Points on a hilly landscape, in no order, each with its height.
From any point a ball rolls to the lowest of the 2 points nearest to it. It stops when none of these is lower. Distance is the straight distance between rows; heights are no part of it.
j326: [ 20 -13  32  12  38 -15  10  22 -14  28 -24 -32  -8  20  38 -24  18  17
  -5 -34 -17  18 -19  -5   3   1 -12  14  -4 -29   3   4  27 -25   5  29
  10 -11]  (h 51.2)
j304: [-24  11  -6  -6  -7  26  16  28 -11 -12 -17 -28  20 -55   7   5 -32 -24
  25  21 -13   3 -41   3   3   2   6   6  16  -3  -4  16  38  21 -21  37
  36   9]  (h 23.5)
j708: [  8 -11 -11 -25 -32   1 -25   8   3 -58 -16  10 -17  38 -22   8 -52  34
  44   4  35 -12 -20  23  13 -12  48   6  16 -44 -26 -37 -12  -1 -16  -5
  16  17]  (h 24.6)
j323: [ 13 -31 -34 -46 -13  54   3  -5 -19  -3  16  12 -38  20 -24  33 -18 -23
 -17 -28  12 -28  17 -22  23  -5  20 -11 -20 -55   4 -19  -8  -1  24  -4
  20  -9]  (h 9.8)
j807: [ 10   4  -4 -22 -13 -25 -10   9   0 -42  -3  -8  11   9 -22   0 -51   5
  41   9  41  -1 -24   7   7 -30  47   1   6 -46 -56  -2 -15  12 -38  15
  12  13]  (h 26.4)
j733: [-15 -37  20  12 -14   9 -31  -3  13  31  21  -4   2 -30  13  -6  53  -3
 -13   3 -21 -22  46  35   7  38 -12  -6  15  10  62  17  -6 -18   8 -19
 -27   5]  (h 31.3)
j377: [ -1  29  39  65  19 -50 -13  -4  24  -2   1  14  20  21  -2 -15  54 -16
 -12  23 -19  29  21  31 -24  32 -25   5  17  17  35  38  -4   6   3 -25
 -16  11]  (h 17.6)
j874: [-31  15  -3 -40 -17  34  -1  -6 -34  11  24  31 -16 -35  21  16  -3  -7
   6 -25 -22 -33 -10 -46  24 -17  11 -36 -47  29  20  39  12   4   8 -12
  -1 -19]  (h 51.0)
j747: [  9   3   6  -3  16  -7  25  17 -10 -10 -29 -39  31 -42 -29  14 -21 -49
  12  30  -3  13 -21   9   3  -7   9   2   4  24 -22  18  23  12 -33  44
  39  16]  (h 18.6)
j364: [ 17  -6  28  14  -7 -34   0 -41 -11  16  16  -8  21  11   6 -49  42  14
 -28  47   7  53 -12  10  -5  -2 -23 -22  12 -31   0 -44 -30  21  -1 -43
  -7  -6]  (h 22.5)
j573: [ 28  -4   3 -17 -20 -25 -10 -19  16 -37   7  28   0  12 -27   5 -13   0
   0   9   5  23  19  23  10  -8   5 -14 -11  14 -37 -11 -37  11  -3 -23
  17  15]  (h 24.5)
j93: [ 12  -9  12  -9  35 -34  10  18   0 -15 -30 -37   8 -19 -29   8 -24 -13
   4  10  25  -1 -27  10  -1  -6  36   3  -2  26 -40   0  -2  20 -34  37
   9   7]  (h 13.1)
j883: [  9  16  24  16  14 -17   2  11   6  -6  10  43   9   8   8   7 -12 -11
  17 -33 -22  -6  16   9  26   3 -27 -21  -7   0   2  42  -7 -15  11  -8
  -8   3]  (h 60.6)
j85: [-59  21 -30 -36 -33  16 -25  11 -22   5  20  35 -37  -5  26   3 -30  25
   3 -23   5 -25   1 -58 -20 -25  13   2 -18  39  -6   1   9  27  -8 -27
 -20 -26]  (h 33.2)
j115: [ -9   4   3  51  -6  -2 -19 -12  27  17  19   2   9  -7   8 -19  23 -17
  -6  20 -19   5  29  19 -30  46 -33  13  39 -29  19   7  -6  -3  19  -4
 -16   5]  (h 7.4)
j302: [  7 -13  48  39  22 -21  -1 -12   6  -4 -33 -23 -16  31   8 -14  76  63
  -8  12  -1   0 -43  60 -21  13  14  12  15  26  42 -30  22   4  11 -28
 -23  19]  (h 64.7)
j849: [  1  -6  16  -4 -15   9   3   2  -9 -50 -35  -3 -26  22  17   7  -9  61
  67 -22  23 -21 -52  42  15 -29  63  -7   1 -34  -4  -8  -6  -6 -15  -9
   4   8]  (h 15.6)
j779: [  3 -11 -20  37  -9 -20  17 -19  19  -9 -18 -26   1  18 -14 -17   5  18
  18  10  39   3  -2  33 -19  16  11  35  30 -68 -10 -31   6 -13   4 -34
 -29   0]  (h 13.6)
j673: [ 11  21  -3  22  27 -34  12  22 -20  31  17   2  30  25  10 -20 -18 -18
 -23 -31 -15  24   4 -43  -9 -13 -28  12   1   0 -35  30  15 -12  10   8
 -14 -11]  (h 57.2)
j685: [  0   0 -25   4 -14   5 -29  -2  17  38  38  23  -5   8 -11   2  -1 -24
 -36  23 -32  -3  41 -17 -28  25 -34  26  15  11   2  -9  -8  -4  23  -4
  -4  -5]  (h 15.8)
j643: [  7  19   9  -6   8  -2  18 -15  -2  17   6  -7  31 -16  -9 -14  -2 -14
 -28  16   0  43  -4 -22  10  -6 -17 -36  -7  20 -15   7 -30  27 -10   7
 -16  -3]  (h 33.6)
j781: [ 26   5  13 -13   6 -48  16 -55  -1  11   3  -5  36   8 -20 -22  27  -4
 -35  36  16  56   5   1  -3 -17 -13 -26  -5  13 -23 -26 -38  26 -14 -33
  -9   8]  (h 26.5)
j595: [-21  -3  21   2 -26  45  -7 -11  -2 -29  -4  -7   3 -30  18  20  -6  10
  66 -17  20 -56  -9  54  36  -6  36 -35 -11 -34  37  18  -7 -31   1   6
  17  -7]  (h 43.0)
j892: [ 15  -7  14  28   3  -7  14 -26  23 -19  -1   4  -2   2 -30  14  15 -22
  13  -6  -2 -16  28  42  18  12  -3  -2  -6  -4  25   4 -21 -11   3 -18
   0  19]  (h 50.2)
j871: [-38  16  -3 -18 -10  24  13 -23 -37   0  14  19   1 -31  34  20  11  14
  23 -42  -3 -27 -10 -17  26 -20  10 -27 -45   5  21  28   8  -3   6 -14
 -29 -27]  (h 49.1)
j405: [ -2  29  -7   4   9   5   3  28  -9  -5  17  53 -13  12  20   7 -30   1
  12 -35 -18 -12  12 -29   7 -11 -20   1  -5   2  -6  49  14 -15  17   1
 -13  -3]  (h 62.5)
j626: [  4  -5 -12 -42  -3  38  19 -13 -22  38  19  18  12 -23   1  22   1 -31
 -42  -3  -2  -9  13 -46  30 -12 -14 -41 -38  38  11  10 -15   0   9  -9
  -7 -11]  (h 42.9)
j493: [-21  38 -24 -22  19  -7   5  -1  -8  48  14  -5  29 -12  -1 -21 -18   0
 -34  18  14  40  -7 -48 -11 -25 -25   4  -9  51 -25   3   8  31 -16   1
 -33 -18]  (h 66.9)
j187: [ 23  -3  61  53  10 -17  -5 -24  -6 -18  -1   4  -4  43   3 -21  82  30
  -7   4  -7   6 -27  55 -12   9  -7  -5  19  -8  37 -17   8  -4  25 -54
 -21  13]  (h 63.0)
j128: [  3  18 -22  14   4 -11  25   3   2  -1  -8 -17  34 -16 -26  -4 -31 -24
  16  -6  29   4   7 -14 -13   1  -2  12   8 -21 -38  17  -3  12 -20  13
 -14   2]  (h 28.3)
j792: [ -9   8 -32 -17 -10  35  12   1   0  15   5 -27   9 -22 -27  -7 -25 -21
 -13  26   4  14 -10 -35 -18   8  -3  12   8  -9 -22 -17   7  17  -5  28
   6   2]  (h 13.0)
j658: [  6   4  52  25 -20  14 -20   5 -15 -42  10 -16  15 -17  16 -25  -1  -3
  46  14   4  11 -24  29   4  11 -16 -50 -23 -47  -8  23 -14  11  -7  -5
  29  14]  (h 19.1)
j434: [-30   0 -13 -39 -31  -2 -35  11   9 -32  15  43 -13  -1   9  39 -26  29
  20  -6   4 -38  29  22   9 -24  27 -29 -15  54  -8  -4 -30   0 -11 -16
   5   4]  (h 57.0)
j39: [ 28 -19 -33   6  17   3  22 -19  -3  31   4  13 -15  41  -7   5  23 -14
 -42 -22 -21  15  30 -23  -1   3 -34  13   8 -42  15 -35   4 -23  43 -15
   8 -15]  (h 50.7)
j203: [-29  46 -28 -22   3 -19   4  15 -23   5  24  15   2   3  22 -13 -36  10
   3 -37  15   5 -16 -62 -17 -28   8  19  -3   1 -46  31  31   9 -13   2
 -35 -20]  (h 62.6)
j922: [-11  -7 -22   7  -8  31  10  34   1  -3 -19 -12 -15  -7  23   6 -14   8
  12  -7  -3 -24  -9  -6  -6  26  -9  36  19 -19   8   7  39  -9  10  28
  11  -7]  (h 11.8)
j817: [  4   4  16  -8  14  55  21   4 -17  36  -7 -10 -14 -25  29   7  16  -5
 -27  -6 -32   0 -10 -31  26   5 -26 -17 -15  33  42  17  27  -3  19  30
  14  -9]  (h 44.4)
j877: [ 34 -44  -7   9  11 -12   2  -8  29  -7 -20  -4 -49  32 -19   1  36  13
 -13   1  -8   6   3  24  -6  25   7  23  15  -8  31 -48  -8 -11  20 -12
   7  11]  (h 36.2)
j318: [  3  -2   3 -15  39  -3  -7  16 -13  44 -18 -45  -4  -3  14 -28   4  20
 -34  19  -4  34 -33 -33   7 -14  -8  14   6  26  -4 -18  22   6  -6  46
   3 -22]  (h 11.5)
j911: [  8  19 -28  40   0 -15  31 -27  22   1  -3 -15  34   1 -27   5 -22 -34
  27   0  32  -9  24  13 -10  15  -2   8  21 -49 -13   4  -7 -15 -13 -11
 -29   9]  (h 23.6)
j667: [ 10  -1 -10 -15  10  22  16 -23  -6  46  22   6   9   1   8   3  18 -23
 -41  -7 -15  14  20 -37  22  16 -37 -26 -18   7  27  -5  -4  -4  27  -9
  -7 -14]  (h 45.4)
j64: [ 33 -36 -22  17  -2 -12   3  -1  32 -26 -33  -4 -41  39 -27  18   2  26
   9  -2  16 -16   8  40  -7  16  23  40  28 -30  19 -41   1 -10  20 -21
   2  16]  (h 33.0)
j465: [ 23   3  26 -14  30  -7  28  18 -20  -4  -6  21   2  20  -3  15   5 -15
  -6 -19 -30  18   5 -34  23 -13 -15 -24 -32  42  -8  31   7   8   3  21
  28   1]  (h 28.2)
j284: [-11   4 -44  -7 -20  26 -37   4  -7  38  47  43   8 -19   7   9 -24 -23
 -46   3  -7 -21  29 -40 -35  20 -19  11  14  10 -14  21  11 -14  21 -10
 -21   1]  (h 21.2)
j466: [-18  -1 -40  10 -17  -1   9 -40  30  43  17 -27  17 -29 -18  11  20 -17
 -31  24  14  -3  43 -10 -27  23  -8  25  29  17  20 -27 -20   1   8 -23
 -46 -15]  (h 21.3)
j530: [ 35   1  31  59 -11 -19 -14 -13  27 -35  14  23 -18  57  -7 -18  32   7
  13   2   9 -10  16  59  -8  22  -9   8  28 -47  15  -9   0 -35  16 -46
   9  30]  (h 58.9)
j972: [ 21 -19  22  28  18  -7   5  -5  13   4  -3   8 -24  26  24 -14  38   3
  -4 -18 -22   1  17  11   0  20 -28   7  -4 -24  38  -7   0 -23  38  -7
  -6  -1]  (h 55.4)
j306: [ 33  -4  22  -8  12 -26   6  29  -5 -13  -2  11  17   4 -25   2 -28 -37
   2   2 -29  17   0 -15   9  -8  -9 -20 -11  32 -36  41   5   7 -14  32
  53  18]  (h 22.4)
j630: [-11  -3  32   0   1  -7 -10  24 -18 -35 -24  -8  -4 -15  12 -11 -13  21
  45  -7  -3   0 -35   4  12 -16  24 -11 -12 -11  -9  21  21  10 -20  26
  28  -5]  (h 13.7)
j657: [  6 -11   1  -2  52 -38  -2  14  11  39 -42 -57 -16   5  11 -13   7  34
 -19   2  12   8 -28  -2  -7  -4  16  39  12  19   1 -23  20  -7  -8  30
  -6 -23]  (h 6.5)
j269: [ -9  18  20 -16  -9   5  10   8 -29 -45  -7 -17   4 -30 -10  -6 -26 -13
  42   4  -2   4 -38 -13  22 -32  26 -25 -29 -13 -22   7   4  30 -28  20
  37  -2]  (h 18.2)
j715: [-19   6  -8  11  17  47  15  12  11  34 -24 -42  21 -38  17  -7   8  -6
  -6  21 -22  -1 -11 -10 -11  27 -26  28  34  16  28   9  32   3  -6  44
   9  -6]  (h 39.2)
j372: [-54  30  -9 -24 -34  31 -28  10 -22  20  33  29  -1 -26  23 -17 -16   9
 -11  -2 -21   3  -4 -58 -15  -4  -2 -11  -8  28 -17  22   6  23  -1  -6
 -15 -14]  (h 29.7)
j167: [-17  42 -28   1  13  22   0   8  -3  35  12   1  38 -29  -7 -13 -18 -12
 -41  32   2  23 -13 -45 -33  -2 -24  14  17  55 -21  27  17  17 -10  25
 -22   1]  (h 68.7)
j838: [-56  23 -31 -12  -9  -5  -3   5   2   3   8  36   6 -17  36  15 -13  25
  20 -23   8 -27  16   7  -9   0  -4   7  -2  28  -3  12   7   0   3 -12
 -40 -21]  (h 29.2)
j800: [ 37   8   7  30  -5 -41  20 -34  28 -12  -2  -1   5  23 -55  15  16 -30
  -8   7  11  18  43  10  -1   3  -1  11  -6  18   8   5 -27  -5   2 -20
  16  16]  (h 50.4)
j591: [-45  52  -8 -14   9 -19   3   8 -10  27  -2   6  33 -18  30 -21 -14  26
   2  -8   6  20 -21 -38 -16 -21  -1   1   2  33 -34  25  22  16 -16  12
 -40 -26]  (h 64.8)
j433: [-49  45 -19 -27 -43  38  -2   8 -22 -28  -2  -2   0 -40   1  24 -38 -17
  70 -11   4 -41 -32 -10  18 -35  37  -6   0  -6  -4  34  32  14 -39   1
  25 -11]  (h 23.8)
j586: [ 11   1 -25 -34 -17 -21 -22 -21  20 -15  15  31   4   5 -24  19 -18   0
 -23  13   6  16  33   0 -18  -9 -10   4  -9  33 -31 -26 -37  21   3 -29
  -3  15]  (h 28.5)
j246: [ 22   3  28  23  35 -44 -10  26 -10  25  -1  13  10  25  13 -22  -4  -8
 -16 -17 -27  34  -2 -17  -7   0 -21   2   2   4 -26  11   1  -4   5  20
   4  -5]  (h 54.5)
j718: [-21  11 -35 -37 -33   1 -49  -2  25   4  37  40   2 -17 -11  19 -32   3
 -27  23  15   4  42 -11 -38  -2 -14   2  -4  44 -36  -3 -24  19  -3 -13
  -9   3]  (h 29.4)
j296: [ -4  -9  25  12   5  32  -2 -17  -6 -26  12   4   1 -19  16  17  10   4
  42 -31   9 -43   1  49  43  -4  12 -38 -39 -21  38  25 -12 -39  14  -4
   0  -4]  (h 45.1)
j511: [-26  -2  26  -7  -6  26   8 -17 -23  -7  14   6   0 -32  36  16  16  14
  36 -41 -13 -40 -11  22  30 -16   9 -35 -38   0  39  38   6 -20  17   3
  -8 -22]  (h 47.2)
j380: [  0   9  -1  22  18  21  -4  -5  -4  63  30   2   6  11  34 -40  10   3
 -38  24 -29  30  -2 -37 -12  14 -57   3  18   2  17  -3   5  -8  21   0
 -15 -17]  (h 32.9)
j202: [  9 -20 -15 -25  -5  35  12  -3 -16  -2   4   1 -21   8 -23   8 -19 -18
 -19 -14 -13   4  -3 -27   7  -6   2 -15 -22 -40  -6 -24  -9   9   4  13
  18  -9]  (h 14.7)
j106: [-45  19  -3 -27 -32  54   9  -3 -24 -18   7 -17   5 -63  20  27 -17 -18
  56  -7 -10 -40 -26   1  35 -21  30 -34 -18   5  10  29  21  10 -23   9
  18  -9]  (h 20.3)
j920: [-45  17 -14  -8 -31  27   4  21 -15 -24 -23 -17   8 -44   7  11 -40 -15
  56  27   9 -24 -23  16   3   2  39   2  22  -7  -5  17  29   8 -36  28
  36   0]  (h 27.3)
j780: [ 30  15  -3  27  15 -42  29 -37  26  19   3 -11   9  24 -41   2  44 -35
 -26  12   7  36  41  -9  -5   2 -14  12   5  44  32   6 -21   3  15 -13
  -4   2]  (h 47.5)
j535: [ 17   0  25  31  -1 -10 -24  17  -9   7  11 -30  28   1   4 -40 -17 -23
   0  10 -12  34 -16 -10 -23   3  -9   0  14 -61 -41   3  -1   9 -13  24
  22  17]  (h 9.1)
j157: [-32  15 -49 -23 -49  28 -42  15  -5  15  56  44   2 -21   0  10 -43 -18
 -30  12   4 -20  34 -27 -37   8   0   6  10  23 -33   6  -4  -4  -3  -9
 -15  12]  (h 25.2)
j936: [-14 -38  -7  -4  -7  12  -6 -16  12  50  31  -9  12 -28   3  16  58 -19
 -25   0  -7 -32  60  10  12  33 -16  10  13   8  58   3   2 -27  19 -25
 -48  -4]  (h 28.6)
j436: [-23   1 -20   0  -4 -12  -2  13  16 -22 -20  18  -6   4  -5  17 -25  43
  27  -3  20 -12  -1  25 -17  -9  12  19   3   7 -16 -15 -12   6  -9  -9
 -17   8]  (h 21.5)
j11: [-41 -12   1 -43 -47   8 -41   5 -11 -11  29  43 -30 -13  19  15   4  28
   5  -1 -14 -37   8  -6   8 -25  35 -28 -29  36   6 -10 -21  16 -10 -16
   6 -20]  (h 54.9)
j905: [-42   7 -43 -45 -20  72   1  11 -27   5  -1 -11 -16 -52 -14  14 -20 -20
 -18  28   2 -13 -19 -42  -3  -6  22   2   0  25  -4   2  22  18 -14  23
  16   0]  (h 12.6)
j144: [ 15 -17 -35 -19 -15  17 -16   0  11  13  19  24 -18   3 -21  19  -5 -25
 -29  -3  -6 -28  38 -12  -1  22 -10  12   6 -10   5  -8 -10 -13  24  -1
  13  -1]  (h 10.2)
j489: [  7  27 -10   0  15 -25  19  23  13 -21 -16   3  21  -2 -11  13 -52 -18
  33 -15  28  -8   0   1   3 -15   9   7   2   6 -31  31  16  -9 -23  26
  -1   4]  (h 32.7)
j740: [ 24  -6  49  55  11 -17   4  -3   6 -29 -11   5  -6  53  -2 -18  40  15
  11 -16  -2  -7 -11  52   3  14  -4   8  -1 -46  20  -5  16 -22  24 -33
   8  21]  (h 60.9)
j537: [-19  -4  -6 -54 -27  16 -18   0 -19 -17  28  43 -34 -14   0  23 -10   3
   9 -19 -12 -24  -1 -32  34 -32  30 -36 -56  39   4  10 -13  19  -1 -15
  10 -13]  (h 53.1)
j111: [-26   7 -14   1  -1 -10  -2  16   2  -9 -22  -4  -7   3  30  -2 -13  42
  20 -21  -5  -7 -15  10 -13   7   2  30  12 -19  -9  10  16  -1  -9   8
 -19 -10]  (h 16.9)
j222: [ -8 -19 -34   8  -9  -5   3 -34  31  33  28   3  -4 -15 -17  20  35 -27
 -34   7  -9 -19  61  -8 -17  24  -9  28  26  20  50 -13  -5 -24  21 -24
 -34  -4]  (h 25.1)
j177: [  4   1  23  -4  -3  -5   6 -37  -2   5  18  19  29 -27 -12   2  10 -22
 -10  12  -8  12  23  12   7   9 -22 -50 -17  34  -4  17 -47  19 -10 -24
   0   3]  (h 37.2)
j66: [-30  29 -18  -7   0  22 -24  -9 -18  52  46  28  10  -8  43 -23  -2   8
 -45  -1 -12  13   3 -46  -5  10 -39  -8   2  -1   6   6   5  -6  18 -14
 -29 -23]  (h 29.5)
j143: [ 15 -14   3 -12  30 -10  22  -4   4   3 -31  -6 -19  10 -10  12   9  12
 -11 -14   2   5  -1 -15   6 -15   3  18 -23  26   5 -18  -1   3  10  27
   6  -3]  (h 20.4)
j720: [ 16   4 -22 -25  20  -3  20 -12 -17  25  21  27  -4  29  10  -4  14 -10
 -47 -21 -14  21  16 -36  12 -21 -34 -11 -27 -17   3 -21  -9  -7  30 -18
  -2 -18]  (h 47.9)
j472: [-17   0   9  -3   1  62   4  34 -15  32  -7 -26  -8 -36  35  -8   9  -7
 -22  16 -33  -7 -26 -26   4   9 -15   7  15  33  40   9  45  -6  16  43
  37  -8]  (h 42.0)
j501: [  0  -4  16 -27 -18  31  -2  -5 -20  14  36  23  26 -43  -6  15   1 -37
 -24  10 -17  -4  21 -25  18   6 -18 -50 -28  41   4  21 -18  16 -11   2
   3  11]  (h 40.4)
j205: [ 21 -12  11  14   7  20   7 -10  24 -27   4  18  10   3 -14  27   9 -15
  28 -17  10 -44  28  53  38   8   3 -26 -14  -6  31  22 -14 -43   6 -18
   4  14]  (h 47.7)
j862: [ 22   6  12   1  -2   0  -1  15 -20 -15  22   2  23   8  -9 -23 -33 -40
  -6  -3 -19  24   0 -26  -4 -11 -22 -26  -7 -25 -45  20   2  10 -12  26
  28   9]  (h 15.7)
j803: [ -9   0 -25  -5 -17 -36 -24  22  19 -44 -27  16 -15  36   0  14 -36  57
  29   6  43  -8  -5  41 -22 -16  25  42  21   3 -20 -40  -8  -6  -3 -30
 -28  18]  (h 25.5)
j196: [-40  18 -42 -28 -17  -3 -11  25   3  -1  19  42 -18   8  17  24 -34  16
   1 -12  10  -7  14 -28 -22  -7  -3  15 -11  38 -18   3   8   9  -2  -4
 -27 -10]  (h 32.8)
j847: [  2   8  -6  23  20  36   2   1   6  53   2 -29  19  -6  12 -34   5  -5
 -25  16 -18  31 -10 -33 -12   5 -40  23  32   0  11   3  22 -12   9  34
  -7 -13]  (h 35.9)
j383: [  7 -11  10 -22  28 -28  12  23 -11 -10 -38 -27 -11  -3  -4  14 -20  11
  23 -14  17  -2 -40   3  10 -20  42   5  -8  -4 -20   5  10   9 -25  41
  23  -6]  (h 8.3)
j255: [-14   2 -43 -13 -11  24   0 -12  15  28   7 -24  12 -25 -14   1  -4  -3
 -31  35  25  11   6 -24 -27  11  -5  21  18   5  -8 -30 -17  24  -7   2
 -25  -5]  (h 17.1)
j815: [ -4  -3  23   4  25  24  38 -24 -13  19 -19 -13  14 -20  18   6  38   2
  -4 -18  -7   1 -10  -3  29  -4 -19 -23 -24  17  39   3   9  -9   7  13
  -9 -16]  (h 46.7)
j671: [ 28 -19  -2 -33  -9   8  -1  -5  -3 -25   3  11  -8   8 -31   8  -5 -22
 -14  -4 -16  24   3 -18  13  -6   7 -19 -21  -6 -26 -17 -25  20   0   6
  39  14]  (h 19.3)
j386: [-25  27 -12  -7 -12  11  -2   6 -11  29  30  20  11 -21  29 -12  -4  -2
 -28   5 -20  -3  16 -36  -4   5 -25 -16  -3  36  -6  24   0   2   3  10
 -26 -18]  (h 26.3)
j610: [-15  -8 -11 -16 -11   3 -10  21   9 -54 -32  -3 -22  16   3  23 -43  37
  67  -5  31 -31 -25  39  14 -16  60  14   4 -16   5  -6   2 -13 -27   9
   6  10]  (h 19.9)
j204: [ 38   4  38  29  22 -39  -6  11   3 -18   5  39  10  43   4 -19  12 -21
  -2 -25 -25  23  17   5   4  -6 -30 -20  -9  -9 -15  17 -10  -7   7 -14
  24   7]  (h 57.7)
j138: [ 36 -20  34  22  35 -19   9  -6  17  41 -13 -62  -5  27 -11 -31  43  -9
 -33  26  -7  36 -15  -2  13  -6  -8   2  -1   1  20 -36  -2   1   0  15
  18  -8]  (h 41.6)
j359: [ 29 -11  57  18   9  -7 -29  23  22 -56 -14   3  -4  27  -8 -11  -3  20
  24  23  -4  -6 -22  53   4   0  18 -22   7   4  -8  18  -6   4  -8  -7
  32  37]  (h 31.2)
j929: [ 31 -23   1  14 -13 -20  -4 -27   8  10  21  28 -33  31  -1 -15  33 -14
 -26  -1 -30   0  38   5   0  22 -21  14  18 -34  23 -35  -7 -22  40 -25
  11  -5]  (h 53.6)
j949: [-18   8 -27 -47 -10  53   3 -10 -15  28   8  -2  -1 -30 -16   3 -11 -21
 -40  26  -1  14  -6 -60  -1  -3  -4  -9 -16  25  -5 -15  -3  29  -8  19
   5  -4]  (h 8.0)
j607: [ 29  -2  17  10  26 -19  18 -29  17  42   4 -32   3  20 -20 -17  39 -18
 -49  23  -7  45  17 -26  12  -1 -20   2   0  34  30 -20  -4   3  -5   8
   6  -4]  (h 44.3)
j35: [ -2 -13   5  -1 -15 -15 -12 -24 -14  -6   8 -10   1  13   4 -34  21  28
  -8  17   7  37 -20  11  -6  -1   2  -8   1 -43 -30 -47 -28  21   3 -24
  -5  -1]  (h 19.0)
j721: [ -1  -4  -8 -31  20  10  10   1  -3  30  -2 -11 -17  -4  18   5   7  20
 -29   4 -17  15  -9 -45   2 -12 -10   4 -16  30   5 -21   8   4  11  16
  -4 -19]  (h 16.1)
j754: [  6   4  32  15  31   2  32  -4  -9  15 -31 -39  19  -9  21 -15  23   5
   3 -13  -1  19 -18   9  19  -4 -26 -10  -7 -14  19  12   7  -8  -2  18
  -4 -14]  (h 48.7)
j867: [ 21 -26  20  -3  -2   4  -6  11  15 -37 -32  -6 -17   5 -18   7   3  19
  26  15  -3  -9 -16  54   4  11  18   3   5   2   3 -15 -13   4  -4   2
  23  21]  (h 34.8)
j230: [ 24  -4  57  34  25 -34  -8  13  -1 -19 -28 -11   6  22  -5 -17  26  13
   7   6  -8  11 -12  40  -5   8  -2  -8  -5  10   5  23   1   5 -10   0
  13  23]  (h 27.0)
j502: [-49   1 -25 -32 -24  18 -31  25  18 -33   0  44   2   2  12  41 -33  24
  35 -15  14 -74  36  36  30 -36  38 -11  -6  58  11   4 -13 -18  -8  -7
  -6   1]  (h 59.1)
j97: [  9 -16   3  -8  38 -49  -5  21  -4   7 -48 -25 -23  17   7   0   4  38
   0 -28  31   1 -29  11  -4   2  30  47   6  -1  -7 -31  22 -17   0  14
 -19 -12]  (h 1.6)
j441: [-20   7 -36   4  -8 -19   5  -5  23   2 -12   9   3 -13   3  24 -11  15
   4   9  20  -9  28   6  -6   8  -8  17  -9  22   1  -9 -16  -1  -7 -15
 -29  -6]  (h 25.3)
j398: [ 16 -24  31   6  14 -26  -3   8  -3 -22 -42   0 -21  33   9  -1  52  77
   3  -4   4  -3 -42  61 -17  -3  32  17  11  26  18 -40  17  -4  11 -25
 -14  12]  (h 66.1)
j198: [ -5  35 -33   5  18  -6  24  20  -9  14   8  21   5   7   5  10 -30  -9
 -14 -29   4   2   0 -38 -12 -14 -19  19  -5   4 -34  31  21 -14   9   1
 -17  -9]  (h 59.9)
j596: [  5 -12 -23  20  -8  62   3  24   1  14 -14 -33 -13  -9  13  -1 -11 -18
  -1   4 -11 -13  -7  -7 -20  32 -14  45  34 -52  20   7  39 -12  19  42
  20   3]  (h 7.1)
j932: [  9 -18 -22  16 -26 -17 -22  22  50 -38 -24   3 -30  48 -18  11 -23  44
  22  19  39 -30  -1  49 -20  15  26  38  36 -13   9 -32  -5 -17   4 -28
 -11  26]  (h 29.3)
j199: [ 26 -23   4  25  -1 -40  -9  14  -1   1   0 -29   9  26   3 -32 -14  -7
  -1   8  11  14 -11   8 -37  19  -3  19  29 -57 -37 -10   2   1 -21  16
   8  14]  (h 3.4)
j469: [ -6   4  -4 -29 -12  -8   0   4 -27 -35   6 -12   4 -15 -16   3 -45  -4
  34  -8  17   8 -20 -24   9 -36  42  -9 -13 -10 -48   5 -11  33 -38  18
  10   4]  (h 22.2)
j950: [ 30 -25  -2  39  -6 -21  -6 -12  29 -13  21  21 -33  49 -15  -8  21 -15
   1   7 -14   6  34  27 -17  22  -8  22  34 -64  19 -23 -11 -27  23 -31
  27   7]  (h 56.2)
j2: [ 29 -30  17  13  23 -21   5  -9  13   5 -24 -33 -28  29  -9 -21  63  16
 -31  20 -13  30  -8   5   3   8  -4  20  20  -2  26 -56  -9  -1  14   4
  14   5]  (h 39.1)
j833: [  6 -19 -16  32  -7  27 -10   2  19   6  -3 -26   2  -7 -10 -18  11 -14
  -2  22 -11   5   2   3 -32  43 -16  22  35 -37  10  -4   8   0   5  33
   7   4]  (h 1.0)
j76: [ 18   6 -33  50  -4 -19  28 -23  26  -6  -5  -2   2  39 -31   5   3 -28
  20 -14  31 -15  29  29  -4  10   2  21  30 -64   9  -7  -5 -22  10 -33
 -20   7]  (h 18.9)
j110: [ -6 -15  21  -5 -24  40   2  -9  -1 -51 -17 -22  -4 -25  -4  16 -21 -13
  51   7  19 -37 -12  54  41   5  24 -34 -12 -30  16  -2 -10  -4 -12  15
  32  20]  (h 40.5)
j29: [-55  11 -25 -36 -39  64  -2  19 -27 -12   6  -9 -11 -59  -1  24 -17 -39
  19  17   0 -31 -16 -24   9  -7  33 -11 -12  32   2  13  37  26 -24   8
  31   0]  (h 16.2)
j288: [ -2  25  10  53   4 -18  -2 -19  24  23  26  11  17  -9   3 -13  37 -34
  -1   9 -18   6  36  16 -14  27 -37   7  25  10  47  20 -16 -12   8 -25
 -29  -6]  (h 12.4)
j80: [ 18 -26  26   6  27   3  10  14  -2  -8 -24  -3 -27  23  36 -14  34  31
 -11 -29 -29   8 -12   7   9  10 -18   6 -13 -18  21 -14   9  -9  22   6
  14 -11]  (h 53.4)
j907: [ 21  11   4 -13  13 -38  25 -23 -15   7  13  -5  47   0 -21 -11  -5 -22
 -23   4  11  36   1 -22   0 -23 -18 -35 -24   7 -51   1 -30  14 -20  -8
 -12  -5]  (h 30.5)
j500: [  8 -16 -11  30   6 -46   1  -4  -2  18 -21 -54   7  15   1 -22   3  22
   4   7  34  14 -21  24 -34  15  20  49  33 -55 -18 -26  13  -8  -7   5
 -22   2]  (h 9.2)
j872: [ 18 -24  22  -1  17 -30  -1   0 -19 -38 -37 -15 -20  27  -4  10   0  67
  35 -18  35  -4 -61  50   1 -26  59   2  -2  -4 -26 -29  -5  -4  -7 -14
  -9  10]  (h 11.0)
j347: [ 19  19  70  68  24 -57 -14  11  14  -9  -7   2  17  27  -8 -23  30 -27
  -1   6 -19  30  13  20 -23  16 -24   2   8  15  12  53   0   7 -10   0
   1  13]  (h 22.0)
j427: [  1 -11  11   5 -13  25  -9  11  23 -41 -20  -4   1 -21  -8  20  -4  -2
  34  30   3 -36   4  53  13  21  22 -17   7  -1  19   5 -10  -3  -8   6
  32  24]  (h 37.6)
j963: [ -4 -22   5 -14  13 -42   7  -4 -24  -7 -32 -18 -16  10  21  -4  11  64
  12 -17  28  13 -51  18  -5 -16  40  17  -5  -7 -26 -36   4   5  -7  -8
 -13  -9]  (h 6.7)
j521: [ 16   4  11 -17  41 -36  29   0  -2  -7 -30   6   9  10 -21  27  -1  -5
  -2 -30   6   8  -3 -21  25 -25  10  -5 -40  43 -12  13  -7  -1   2  18
  -4  -2]  (h 24.7)
j921: [ 21 -34 -25 -41 -10  38   7  -8  14  -8  16  15 -19  -1 -27  46 -13 -35
 -11 -19   5 -49  53   3  33   6  17  -7 -11 -23  15  -7 -18 -29  21 -15
  16   7]  (h 3.5)
j709: [ 12  -9  37   2 -27 -11 -22  -4 -19 -23  13 -11   8  -1  12 -37   1  11
  16   7   5  28 -30  18  -3   0   3 -32  -4 -60 -38 -10 -21  19 -14  -9
  10  17]  (h 15.0)

Call two points neighbours if one is among the 2 nearest of the other. Go from one point of each pair to the other, from neighbour to neighbour, staying as low as possible. Name the highest point that can't be avoided.
j383, j949 => j920
j383, j833 => j733
j199, j383 => j465
j386, j97 => j85
j383, j97 => j807
j383, j709 => j658
